Each row is a point on a landscape with many peaks, with its height.
A climber steps from a point to the highest of its 2 nearest points, and stops where none of them is higher. Distance is the straight distance between rows; heights are no part of it.
J845 h=644: [-11  -6 -14 -33  -7  -6  -2  15 -11 -26   7   9 -14  -1  11 -14  -6  -6
  -2  12  -6  -3  15   7  15   8  -7  -1 -11]
J767 h=648: [ -9   5  19 -25 -21  -5 -16 -14 -15   0  -1   3 -25 -14  13 -13   8 -16
   0   0   5 -16  13  13   3  17  15  -7   7]
J532 h=87: [  7 -10  -8  11  -2  18   8 -12   8 -11  -2 -13   3  13 -21  22 -16  18
  13  -2   4  15 -14 -12   7  -5 -19  -7   0]
J7 h=408: [ 11   2 -32  18  11   1   6  -8   5  21  29  -8  -8  18  -7  -2 -10   1
 -14  -5  -2  12   5 -15 -15   5 -13   1   6]
J200 h=583: [ -7  16  25 -41  -5  -8  -5  -9  -9 -15   0  -5   3   2   2  14   0 -15
  12  13  10 -30   9  -7  16  10  13  -6   2]
J700 h=584: [ -5 -17  13   2   8  -1   2   9   4  21 -17  24 -13  -2 -14  -7   7  17
 -13   1  10  10  -4  -7 -15 -14   8  -8  14]
J128 h=294: [  0   2 -10 -30   3  20  15  -3 -10 -23 -19  -6  -5 -11   8   7 -13  -3
   8  -2 -19   7  -9   5   0   6 -20   2  -7]
J306 h=679: [  9  -7 -26  10  -8 -17   0  16  18   4  33   2  -4  15  10 -14   5  -6
  -9   1  14  10   5   6  -3  -5  19   3  19]
J265 h=320: [-20  12   1 -13   0  -1  10 -13  -2  -4 -13  -7   5 -21  15   4  13   9
  27 -16  11  -6   8   0 -14   2   9  -9   8]
J548 h=304: [ -7  16   9 -22  -6  12  16 -12 -12 -19 -19  -9 -10 -15  23   5   9  -9
   8  -5  -7 -12  10   3  -2  16  -4   8  -7]
J952 h=574: [  1  -9  -7 -12   6   5  26  13 -13   0  -8   5 -18 -18   2  -2 -14   8
  -3  -3   3  -3   5  -4 -24   3  -2  -5   2]
J910 h=517: [ -6   6   4 -38   0   8  18  -1   0 -22 -14  -8   5  -9   6  13  -6   1
  24  -3   4  -5   8  -2  -2  16   6  -6   5]
J738 h=312: [-16  12   7 -22 -16   4  19 -18  -9 -11 -15 -12 -10 -21  22   0   9   2
  20 -13   0  -8  17   0  -8   7   0  -9   7]
J480 h=483: [  9  -7  -6  -9 -13  16   2 -17   0   7 -18   2 -13  -2 -16   9 -15   2
   0   2 -10  27 -19   0   4  -6  -2  -8  10]
J680 h=321: [  8  -1  -2 -11 -17  10  -2 -20  -5 -16  -3 -11  -6   0  -3  11 -11  -9
   7   1 -24  15 -15  10  29   0 -19  -6  -9]
J222 h=433: [ 17  -2  -1 -16 -13  13   6 -21   2  -2  -8  -1 -26  -2  -6  -3  -7 -13
 -10  -2 -14  16  -5   1   9   8   0  -1   4]
J683 h=397: [ 25   3  24  18 -13  11  13 -20  13 -24   0 -18   4  17   5  17   2  -3
   0 -10 -14  13   4  -5  17   1  -9  20 -10]
J938 h=285: [  5  -4 -14  16 -18   0  -7 -23   8 -16  26  -8 -24  32  -7   9  -6  -5
  -6   3   5  -2   7  -2   8  11  -3   3 -12]
J94 h=459: [  7  -7 -31  12  15  -1   1   6  11  27  24   0  -6   7  -7  -4  -5   1
 -24  -7  -3   5  -6 -11 -12  -7   1  -8  18]
J726 h=566: [-16   2  21  16   3  -4 -21  -7  -6  31 -22  21  14   0  -9   1  13  17
  -2   7  -7   8 -23   7   2 -13 -12   0  -1]
J48 h=431: [-17   0   9  10  23 -19   0  14  -6  22 -31  21  -5   2  -3  -3  25  16
 -15   8 -11 -10  -7  -9 -19 -14  -5   8   0]
J211 h=486: [ 13   9 -10   7   4 -11   9  15  -3   4  30  -3  -8 -13  25   8   6  -7
 -18   0  -5 -18  11   2 -24  17  10   4   7]
J42 h=224: [  7   1 -39  18 -11   1  -1  -3 -11  -2  14  -8 -11  14  -4   2 -24   1
  -4  11   2   9  -5  -2   0  -1 -17   3 -12]
J779 h=665: [ 15  17  11  -5  -1  19   7   0 -19  -3 -10  -7 -14  -6  25   0   1 -17
 -16   2  -6 -16   9  -5   1  14  -4  20 -11]
J261 h=567: [-13  -1 -15  -3  10  -6 -18  38   5   9  16  -1  11  -2   0   0   9  12
  -6   3  22 -10 -16   2  -5  -8  16 -12  20]
J117 h=528: [  0  -3  -2  -2   1  12  -6  -5  -5  27 -26  10 -11  -8 -15  13  -4   7
  -2   7   1  17 -19  -3  -4 -10   2  -8  16]
J842 h=609: [ -3   0  16   6  -8  -3  -4 -13 -10   9 -25  -3  26 -13   2  12  -7  16
  20  -9 -21  27 -15  24   1 -13  -7   5   0]
J971 h=664: [  1  -7  10  21   6  -1   4 -15   1   7 -19  -3  15 -17  -5  -3  -8   3
  11 -12 -27  20 -10  10  -5 -23  -9  12  -4]
J676 h=639: [-12  20   3 -23  -4  -3 -16 -23  -7   4 -13  -7  11 -13   5   7   1  -3
  27  -6  10  -1  -8  10   0   9  13  -9  11]
J555 h=560: [-13   6  26  -7   1  -6  -3  12  -3  21 -21  25  -6  -3 -13   4  17  25
  -5  14  14   2  -5  -3  -9  15  -5 -10  14]
J527 h=568: [ 20  -6  18  27   3   7  23  -9  12 -27   8 -18   7   7   0  -7  -6  -8
   1  -9 -15   1  15  -8   3   3 -25  14 -19]
J373 h=310: [ 19   4 -17   9   5  14  18 -16   2  -3  15 -13  -7  13  -6   7 -19  -5
  -3  -1 -10   9   2 -16  -8  14 -28   1 -11]
J896 h=518: [-26  12   9   0   2 -21 -13  32  -4  20  -3  22   8   2   3  -7  26  26
  -6  13  20  -7  -7   7 -11   1   2  -1  12]
J378 h=290: [  1  17  -2 -19  -6   9  17 -11  -7 -21 -26 -13   7 -11  15  10  -5  -4
  18  -5 -16   7   2  12 -10  11  -7  13 -11]
J831 h=336: [-16  -1   6  -6  13   6   1  -5   0   0 -15   6  22 -16   1  -3   3  14
  23 -11  10   4  -1   1  -9  -3   7  -4  -1]
J643 h=251: [  6  -6 -29  22 -14   3  -5 -23   1  -1  21  -7 -26  20 -15   8 -16   5
  -8  -3  -1   7  -3  -2  -3   5 -12   1  -7]
J53 h=162: [  0  20 -10   5   8 -13 -18   6   1   2  18   3   8  -2  18 -12  20 -23
  -6  -3   8 -21   1   7   1   1  19   7 -10]
J805 h=750: [  9   5 -14  -7  24   4  28  -1   5  19  -3  -7  -1 -14  12  12  -6  -2
  -6 -16 -17   1   0 -11 -30   7   2   9  20]
J479 h=621: [ 23   7  13   4  -2  23  -2   7 -19  11   5  -6 -11   2  26   4  -2 -15
 -26   3   4 -13  13 -10   3   7   6  20  -2]
J43 h=577: [  9  -2 -23  10 -13 -16   6   8  -5   6   7   4 -21  -5   9 -23  -8 -12
 -18   9  -3   9  12  11 -10  -1  11  16   7]
J448 h=581: [ 20  18  -3  -8  22   7  19  -3   9  13  13  -9   5  -5  20  17  11  -9
 -13 -13 -12  -5  -1  -9 -13  18   7   7  18]
J31 h=671: [  3   4   1 -22   3  11   6  17 -11 -29   1   0  -6   9  22   1  -6 -14
 -16  15 -11 -20  18  -7  19   7 -24  17 -24]
J958 h=775: [ 10   4  10  -1 -13 -19 -10  11  12 -11  24   6   1  23  10 -13  10 -19
  -6  16  22 -10  23  -1  15   0  26  12   0]
J449 h=514: [  9   9 -15  -4   4 -11   4  17  -6  -6  21   1  -2  -9  14   1  -1 -12
  -3   5   9 -16   8   4 -11  15  12  -3  -2]
J131 h=210: [  3  -8 -25   3 -14  -1   3   0  -4 -20  16  -6 -11  16  -7  -1 -19  -2
   0  11  -2   4   6  -3  13   1 -17  -2 -19]
J528 h=138: [ -1  13 -12  -3  23   7   8  -3   8   3  -4  -2  13 -14   8  -2  11  -8
   4 -15  -1  -6  -3   1 -12   5  11   2   0]
J968 h=66: [ 12   1 -11 -13  -6  14  12  -9  10 -19  -4 -15  11  12 -15  25 -20   0
  17   4  -7  15  -9  -9  16   5 -10  -7   0]
J413 h=610: [ -7   5   0 -21  -4   0 -12  -7  -6   7  -5  -4  -6 -17  -2   9   0  -3
  18  -2  16  -7 -10   6  -6   8  17 -20  20]
J888 h=488: [  9   6  10 -12  -1  -5   4   8  -2 -13  12   5  -5  -2  11  -3   4 -17
  -1   5  12 -19  17  -2   2  15  16   0  -7]
J618 h=674: [-11  13 -10  -6 -12  -5   0   2 -25  -7  -7  -3 -21 -21  21 -15   1 -13
  -3   6  -5 -18  17  17  -6  12  -3   8 -15]
J85 h=557: [-11  -2  10 -14  -3   4  -3  -3  -7  25 -28  10 -13 -12  -4  15   5  14
   4   3   9   7 -11   3 -15  -4  11 -10  28]
J758 h=582: [-14  -3  25   7  -4   0 -13 -14 -11  24 -30  14  23  -6  -2   9   3  21
  12  -4 -10  17 -17  13   0  -9  -6   3   6]
J162 h=415: [ -8   1  16 -15   8  -3  -6  -7  19   3   4   4   2  -5  12 -18  29 -12
  -4 -24   4 -10   2   8  -1   1  27   0  14]
J885 h=500: [ -5 -12   3  -6   7   3  -3  11  12  -9   3   2  20  11 -26   7 -10  15
  18   9  26   1   4 -18  10  -2   3 -17   2]
J907 h=416: [ -7   2  -2   6  22  -3  12  16  -9  25 -27   7 -12 -11   0  20   5  13
 -10   8  -3 -11 -10 -16 -30 -10  -4   2  14]
J229 h=563: [  7 -10 -17  18 -12 -13   5  -3 -10   8  -5   2 -26  -6  -6 -26 -20  -8
 -17  10 -17   9  14   5  -9 -11  -3  20  -5]
J238 h=676: [ 17  -3  -5  16  -2  -1  12  -2   6  -9  12   1  -7   3   0 -19 -10  -8
 -14  -4  -5   3  21  -8  -7   9  -8  14 -15]
J943 h=687: [-16   3  -8  -9  -9  -4  -5  -1 -26  -2  -9   3  -3 -18   7 -11  -8  -4
  10   5   2  -9   7  16  -5   6  -2  -2 -16]
J733 h=339: [ -1 -23  27   9  -5   1   5 -10   1 -12  -4   4  19 -11  -8 -13  -7  11
  19 -10  -6  15  13  10   8  -3  -5  -5 -10]
J605 h=643: [ -7   5   1 -18  -6   1 -18 -14 -17  -4  -3  -1  15  -6  -5   6 -14  -7
  24  12   1  -8  -8   8  16   8  -4 -13 -11]
J253 h=513: [ 24   9 -11   8   4  -9   7  10   2  13  33   1 -10   4  13  -3   4 -16
 -27   5  -4  -3  11  -3 -12  17   6   6   5]
J132 h=31: [ 18  14 -26  -4   8   8  10 -10  10  13 -14  -8   7  -2  -5  18 -10  -1
  -1  -9 -12  25 -14  -3 -10   2   3   9  15]
J877 h=537: [ -5 -12   6 -13  -4  10   2  13 -16  -8 -10  10   4  -1  -9  -1 -14  19
   9  16   9   7  -6  -2   3   1 -18 -12 -11]
J139 h=199: [ -1  -6 -27   8 -22 -12   1   3  -5 -18  15   0   2  18  -2  -8 -14   1
  14  21  14  12   4   7  15  -4   2   8  -7]
J24 h=655: [-12   0  -3 -30   5   5  -4   9 -11 -31  -3   5 -12  -7  20  -6   0 -11
  -6   8 -17 -14  14   5  17   9 -25   7 -22]
J913 h=660: [  7  12  -6  -2  -8   4   2   4 -19 -11  -5  -3 -18 -11  17 -16  -6 -16
 -22  10 -18 -12  10   9   3  11 -13  20 -18]
J507 h=624: [ -5   3 -17   5   6  -4 -11  14 -16  31 -12   8 -14 -16  -2  14   0   4
 -12  12   5  -8 -15   3 -19 -11   9 -10  15]
J853 h=511: [ 10  -9  22  -9 -11  11  16  -8   6 -32  -1  -9   0   9  -2   4  -6 -10
   0   3 -19  -3  11  -4  29   3 -18   3 -18]
J841 h=492: [ -5 -11 -30   9   8  -7  -7  28  10  29  22   2  -1  10   1  -3   3   4
 -31  -1  -5  -3 -15   3 -14 -17  10 -10  27]
J434 h=48: [ 21  21 -19 -11  -2  10   4  -8  10  -9 -12 -14  16   3  -4  25  -9  -5
  10  -2  -8  21 -10   0   5  11   1   4   2]
J118 h=501: [ 14 -10  13  27   4   2  24 -12  15 -25   4 -23  17   2  -5   6  -7  -1
  18 -20 -16  14   5   2   4 -10 -22   4 -10]
J357 h=612: [ -3  -4  12  25   4   1   0  -7   0  17 -19  -1  16  -2  -9   9   4  15
   3  -7 -19  24 -26   2   3 -30 -15   6  -2]
J446 h=504: [  0 -18  14  25   2   0  15  -5   0 -21   8 -21  15   6 -11  12 -12   8
  27 -10  -6   5   3   6  14 -16 -25 -13 -16]
J626 h=668: [-16   7   4 -19  -8   5  -7 -20 -22  -4 -16  -1   6 -16  10   1  -7  -3
  24  -1  -2  -8  -1  13   1  11  -3  -5  -7]
J598 h=485: [ -9   3   8 -31   1   9   7   4  -3 -11 -20  -6  16  -8  -4  16  -8  19
  32   0  17   5   2  -4  -5   9   7  -8  15]
J47 h=546: [  1 -12   8   5  -2   5  11   0 -13 -20  -6  -4   8 -11  -3 -11 -19  -1
  13   0 -16   5   5  11   1  -3 -23  -1 -22]
J23 h=479: [ -7   2   7 -21   5   9  -2   8  11   1 -21   1  25   0  -8  15   4  26
  19  -5  18  20  -6  -3   0  -1  10  -2  19]
J948 h=525: [  2   1  -8  -8   8   0 -22  -2  15  10  12   2   3  -1  -8  -6   7 -14
   3  -7  15  -2 -12   2   3  -1  20 -17  15]
J170 h=552: [ -4 -10   0 -23   4   2  19  13  -7 -16  -3   2  -3 -14   1  -1 -10   2
  12   0  12  -7  13  -3  -9   9   5 -14  -2]
J5 h=661: [  1   3  27  -7 -14   3  -6 -20  -6   2 -14   5 -15 -15   9 -20   8 -14
  -7  -4  -5  -5  16  12   5  13  12   8  -3]
J424 h=617: [ 15  -7   6  35  -6   0  13  -7   5 -19  16 -17 -13   7  -1 -16 -15   0
  -9  -9 -19   1  20  -4  -4   4 -27  22 -18]
J428 h=153: [  2  22   4  -4  15   2  -3  -4   4  -1   6  -5   8 -10  22   6  21 -18
   3 -12   5 -21  -2  -3  -2  11  18   3  -3]
J742 h=590: [ 11   0  -1  16   6   7   9 -13  -1  -8  -9  -6  12 -13  -4  -4 -11  -9
   9  -7 -15  11  -4   5  -4  -4 -15   8 -17]
J803 h=565: [ -4  -7   9  34  -1   2  -9 -14  -4   7   0  -9  14   0 -11  10   2  13
  18 -12  -9  15 -22   8  14 -23 -18 -11  -8]
J921 h=578: [ 12  10  23 -17  -3   0 -16 -14  13  -3   6   4   0   8   0   2  10 -24
   5  -1  15  -6   0  -4  12   6  25  -2   8]
J891 h=458: [ 15  -2  31   5 -12   4  18 -15  16 -30  -3 -13  16  14  -2  18   1  -7
   9   0 -12   1  15  -7  28  -1  -5  11 -14]
J708 h=607: [  2 -22  -2   1   9  -1   6  18  13  16   6  15 -13  -4  -7  -8   2   8
 -16  -9   7   5   1  -5 -18 -12  18 -13  22]
J743 h=572: [-16  -8  21  -6   7  -6   2   4  -1  28 -30  22 -12  -5  -4   8  20  21
  -6   2   4   0  -4  -5 -16  -9  11  -7  23]
J329 h=319: [ 10  -8   6  28 -12   3  -1 -24   4 -23  21 -16 -18  24  -5  16  -4  -1
  -6  -8  -8 -12  10   1  14  10 -12  11 -19]
J86 h=499: [  7   0   4   6  10   4   7 -13  15 -15  -2  -2  22   0  -6  -3   2  -5
  14 -11  -5   9   1  -3   6  -1   0   4 -15]
J382 h=190: [ -1   5 -11  13 -28 -21 -13 -12   1 -17  18  -4   1  21  -2  -7  -4 -11
   9  20   6   0  13  11  25  -2   5  11 -16]
J239 h=180: [  0   9 -22   6  -8 -19 -20   1   9  -8  25  -2  10  17  -1  -7   3 -15
   7  13  18  -2   4   3  16  -3  13   1  -9]
J678 h=544: [ -5   1 -18   0  14  -4  -1  27  -2   5  13   0   6 -14   5   3  -3   7
   5  -2  19 -11   0  -1 -16   4  14 -10   7]
J439 h=438: [  1  13  19 -15  -1   0   4 -10  17  -3  -5  -4   0  -9  18   2  27  -7
   2 -22   7  -4   5   3  -5   8  32   7  17]
J455 h=702: [ 16   0   8  -1  -1  14  16   9  -7 -25   4  -8  -2  12  14  -6 -12 -12
 -16  11 -17 -11  22  -9   9  10 -28  19 -27]
J214 h=105: [ 12  -3  -9  17   8  20  11   0   3   8 -10  -3  -3   8 -19  17 -15  16
  -5   2  -2  18 -19 -20 -10  -6 -28   3   0]
J279 h=686: [ -1  -4  25   3  -3  -2  -8 -22   4  -2  -9   9   7 -14   2 -24   9  -7
   6 -11  -5   5  14  13   4   7  11   7  -7]
J666 h=547: [ -7   1   4  -2   3   2 -22 -13  10  -5   2  -5  27   7 -18   8  -4   2
  27   2  10   4 -13  -1  20  -5   3 -17  -3]
J486 h=351: [ 21  -5  25  31 -12  15   8 -22   1 -19   8 -25 -12  25   4  20  -2   0
  -9  -9 -13  -8   8  -7  22   4 -17  22 -13]
J506 h=731: [ 13   4  -9   7  -8 -21   4  15  11  -8  31   3   4  12  20 -14  11 -16
  -5  11  13   0  13   7   7   3  24  16  10]
J166 h=666: [-14   4 -27   8  25  -5   1  11  -7  25   2  -5   0 -15  12   5   9  -2
 -13 -13 -12 -23 -13   1 -24 -12  11  -7  13]
J358 h=527: [-14  -8  -8  -2  14  12 -10  13  14  29  -5   6   3   5  -8  -9  13   4
 -14 -12   5  -1 -23   0  -2 -20  12 -14  20]
J790 h=374: [ -7 -19  -8  35  -8  -5 -10  -5   6 -11  15  -2  -2  15 -13  -6  -5  20
   5  -8   7  10   0   3   3 -17  -6   2 -16]
J278 h=465: [ -8  -1   1  11  10  -2   0  31  11   7   0  14   9  13 -11 -10  15  25
 -12   6  23   8  -6 -13  -3  -8  -6  -2  -2]
J944 h=629: [  8   0 -10 -24 -14  -8  10  23 -10 -19  16   2 -22   2  19 -11  -5  -9
 -17  15  -1  -9  18   4   9  14   4  10   0]
J6 h=306: [  7   2  -4 -23  -1  15   4  -8  -8 -21  -6  -6  -9  -3   5   3 -10 -16
  -3   1 -25   3  -8   2  20   8 -21   3 -14]
J152 h=507: [-10 -13 -15  -2   9  10  -8  33  12  31   9  -5   2  12 -11  -4  11   4
 -32  -5  -5 -13 -25   2  -5 -16  10 -15  34]
J51 h=402: [  5  -9  -7  23  -9  -3  -9 -17  14  -4  14   2 -10   8 -11 -15   1  -4
  -5 -10   4  11   6   0   4  -5   4   0 -10]
J906 h=570: [ -2   2  17 -25  -5   3  12  -8   2 -28  -5  -4  18   3  -3  14 -11 -13
  16  13 -12 -11   7  -1  24   7  -7  -2 -17]
J172 h=521: [-33   7  10   4   7 -21 -10  21  -5  29 -15  14  -6  -3   5   2  33  22
 -14   5   4 -19  -7   2 -17  -8   3  -8  18]
J28 h=512: [-26   1  16  -9   7  -7 -23  22   2  20   1  15  15   8  -6 -13  17  22
  -1  -1  27  -7  -8   1  -3  -5   9 -11  14]
J272 h=359: [ 17  -1 -15   8  18   9  22  -8   8  11  17  -6  -2   5  -5  -4 -13  -3
  -8  -9  -8  12   8 -20 -20   8 -16   6   0]
J287 h=460: [ -2  -5 -19   8   0   6 -21 -14  23   6  19   0  -5  17 -15 -10   7 -10
  -3 -13  12   5 -11  -2   9  -8   9 -14   3]
J142 h=657: [-14   2 -20   9   4  -9  -8  10 -11  23   3  -5 -14 -26  10  19   4   2
  -4  -2  -1 -21 -11   7 -26 -10  14 -17  18]
J903 h=633: [ -1   3  16 -27 -12  -7 -21 -14  -5  -2   6   7  -8  -3  -2  -9   0 -19
  10   5  12 -11   4   8   9  14  17 -15   5]
J367 h=435: [-13  -7  -4  14  16 -21   2  26  -2  25 -16  18  -7  14  -1 -13  17  14
 -26   9  -8  -2  -7  -7 -15 -26   3  14   7]
J188 h=744: [  4  -1  24  -3 -11 -15 -19  -4   9 -10  12  11   2  12   1 -19  11 -17
   0   7  15  -8  22   2  18   4  20   4  -9]
J770 h=719: [ -6   9 -34  12  21 -13   5  19  -8  16  13  -2   4 -14  17  -6   1  -3
 -10  -3  -4 -13   1   3 -26  -4   8   5   2]
J568 h=115: [  7  -1 -16  12  13  11   7   6  -4   7  -6   3   7  -4 -11   4 -15   6
   2   2   4   9 -12 -12 -10  -4 -15  -1 -10]
J546 h=571: [  1   0  -1 -12   9   0 -10   2  14   5  12  -3  -5 -15   1   7  11  -9
   2  -9   9 -12 -10   5 -11   8  26 -19  26]
J96 h=509: [-11  -5   6  14  -1   5 -19 -17  12  -1   4  -9  27   9 -13   5   6  15
  23 -14  -1  15 -22   4  21 -15  -4 -11   2]
J937 h=169: [ -4  18  -1  -7   8 -15 -26   3  12  -4  20   0  17   9   0  -8  15 -23
   5   2  16 -20  -2   0  15  -1  19  -3  -6]
J908 h=392: [ 11 -11   1  -3 -22  11  -6 -26   8 -10   7  -1 -28  13 -13  -5  -5 -12
  -7  -2  -7   9   0   0  20   8  -3  -5  -5]
J673 h=757: [ 23   5   0   7  -2   3  20  12  -7 -12  17  -6  -5  14  16 -14  -9  -8
 -22  11  -5  -5  28 -14  -3  15 -19  24 -18]
J720 h=611: [-17   8  21 -40  -6  -7  -3 -13 -11 -20  -3  -1  16  -1   0   5  -9 -11
  19  11  -4 -22  10   2  21  13  -3  -4 -10]
J410 h=526: [-34  -6   2   3  10  -9 -12   8  -7  33 -20   5  -8  -7   9   7  27  14
 -10  -5  -6 -20 -12   0 -16 -24  13 -11  24]
J728 h=549: [-20   1   5  -1  13   4 -19   6  -1  31 -21  14  10   2  -9  -4  19  13
  -8   0   3   0 -24   1  -1 -16   3  -6  10]
J283 h=597: [ -8  11  -8   8  14  -2 -12  31  -5  27  -8   7  -7 -11  -6  21  14   9
 -16  16  11  -9 -21  -5 -12  -3   1  -8  21]
J296 h=545: [ 12  -2  -5  12   3  -8  13  -5  -5  11  -5   1 -22 -10   0 -22 -17 -17
 -22   2 -24  -2  17  -3 -18   3  -3  23  -3]
J124 h=534: [-31  -2   2  -1  12  -3 -10   1  -5  26 -15  10   5 -10   6  -9  18  14
   0 -14   5 -10  -9   5 -14 -18  14  -6  12]
J255 h=452: [-13  -6  -6  26   2   3  -8  11  12   8   3   8   1  24 -16  -6  12  26
 -14  -2  14   9 -13 -10   0 -20 -10  -2  -5]
J197 h=348: [  8 -14  -2  10 -19  11   1 -28  -1 -13   3 -17 -22   3 -16  11 -12   0
   1 -10 -20  15 -12   6  16  -2 -15  -6  -5]
J236 h=603: [ 18   2 -20  -4 -18 -14  17  15  -8  -2  22   0 -21   0  20 -10  -6 -15
 -18  16  -4   0   9  13  -2  13   9  15  15]
J81 h=349: [ -6 -13  14  11   1   2  -9  -2  -2   4  -7  13  20  -6 -10 -10   0  14
  15  -4   5  11  -2   3   2 -11  -2  -7 -13]
J624 h=569: [ 29   5   7  12  -1   9   3   0  -6  21  21  -1 -20  10  13  -5   2 -16
 -34   2  -2  -1  14 -12  -3  10  -2  15   3]
J129 h=531: [ -2 -22   9  16 -12  -5   7   0  -8 -27   8 -11   4   3 -10  -5 -16   7
  16   1  -9   3  13  11  17  -9 -23 -10 -22]
J22 h=579: [-11   4  -1   3   4  -6 -21  44   6  19  10   7  -3  -7  -4  14  17  17
 -16  14  19 -11 -23   3 -10  -1   7 -10  31]
J872 h=523: [-12 -13  15 -19  -5   5  -5   9  -5 -11  -6   6  18  11 -23   9 -18  17
  20  17  17   0  -2 -12  14   1 -10 -18  -3]
J826 h=125: [  5   2 -18   9  18   4   5   2   2   8   3   4   7  -8  -1  -9  -6  -7
  -3  -8   2   1  -1  -4 -12  -4   1  -1  -7]
J881 h=478: [  1 -10  -6   5   5   0   3  26   4  -2   7  11   6   9 -14  -2  -6  19
   3  11  30   8   3 -15  -3  -3   2 -10   1]
J875 h=502: [-20  -4  16 -18  15   6 -15  12  10   6  -8   3  26   3  -9  -4  13  23
  16  -8  24   2 -10  -8   3  -3  11 -10  24]
J433 h=30: [ 18  18   0  -7 -17  -3   0 -14  12 -18  -9 -17  17   8  -5  25  -4  -4
  15  -4 -17  25  -7  10  19   4   0   4 -10]
J622 h=497: [ 15  12  19 -14  -5   2  -1 -15  17  -8  -9   1   9   4   7   6  17 -11
   4  -9   1  11   3   0  10   7  22  12   3]
J713 h=425: [ -9  -1  10  11  19  -5  10   8 -12  17 -34  13  -5  -6  -5   7   1  12
  -4  10 -12  -3  -8 -13 -26 -17 -13  14  -3]
J338 h=606: [ -7   1   6  -8  -8  -8 -15 -14  -3 -11   8  -3  24   7 -19   7 -17  -8
  26  14   0 -10   1   3  27   0  -4 -15 -17]
J847 h=550: [ -6   0  24  -5  -5   2  -2  17  -7   3 -14  20   1   4 -15   4   3  26
   3  20  20   8  -6  -7   1  10 -14 -12  -1]
J471 h=440: [-11  -8 -10  27  -1 -14  -3  15   7  19  -3  15  -7  20  -8 -15  13  20
 -24   5   1  13 -10  -7  -9 -29  -7  12  -2]
J836 h=360: [ -8 -17   8  25  -7  -9 -16  -6   0  -6  12   0  18   7 -13  -9  -3  13
  18  -2   7  10   4   5  13 -14  -8  -8 -18]
J427 h=718: [  0  -7  26   5 -17 -11 -17 -13   0 -11   6   7   8   2  -4 -25   2  -9
   6   4   0  -4  22  12  19   9   7   4 -15]
J530 h=626: [ 10  -6  -7  -4  13   5  22  -4  -2  13  -9   2 -16 -18   0  -1 -13  -4
  -9  -9 -12   4   4 -10 -23   3   6   4  14]
J719 h=456: [ 10   4   8   3   7   1   3  -3   4 -18   4   2  13  -1   4  -5   2 -15
   4   2   3  -9  15  -5   6  10   4   4 -23]
J126 h=637: [  7 -13 -14   3  -1 -10  -1  15  10   8  18  11 -12  -2  -2 -14  -3  -4
 -13  -2  14   6   6   5 -13  -4  19  -7  14]

Two climbers start at each pair of points below. Name the first point that both come to, or write -.
J713 and J85 -> J743
J908 and J921 -> J958
J872 and J200 -> J958

For each start below, name the point where the climber stops.
J378 -> J943
J968 -> J720
J239 -> J720
J128 -> J958
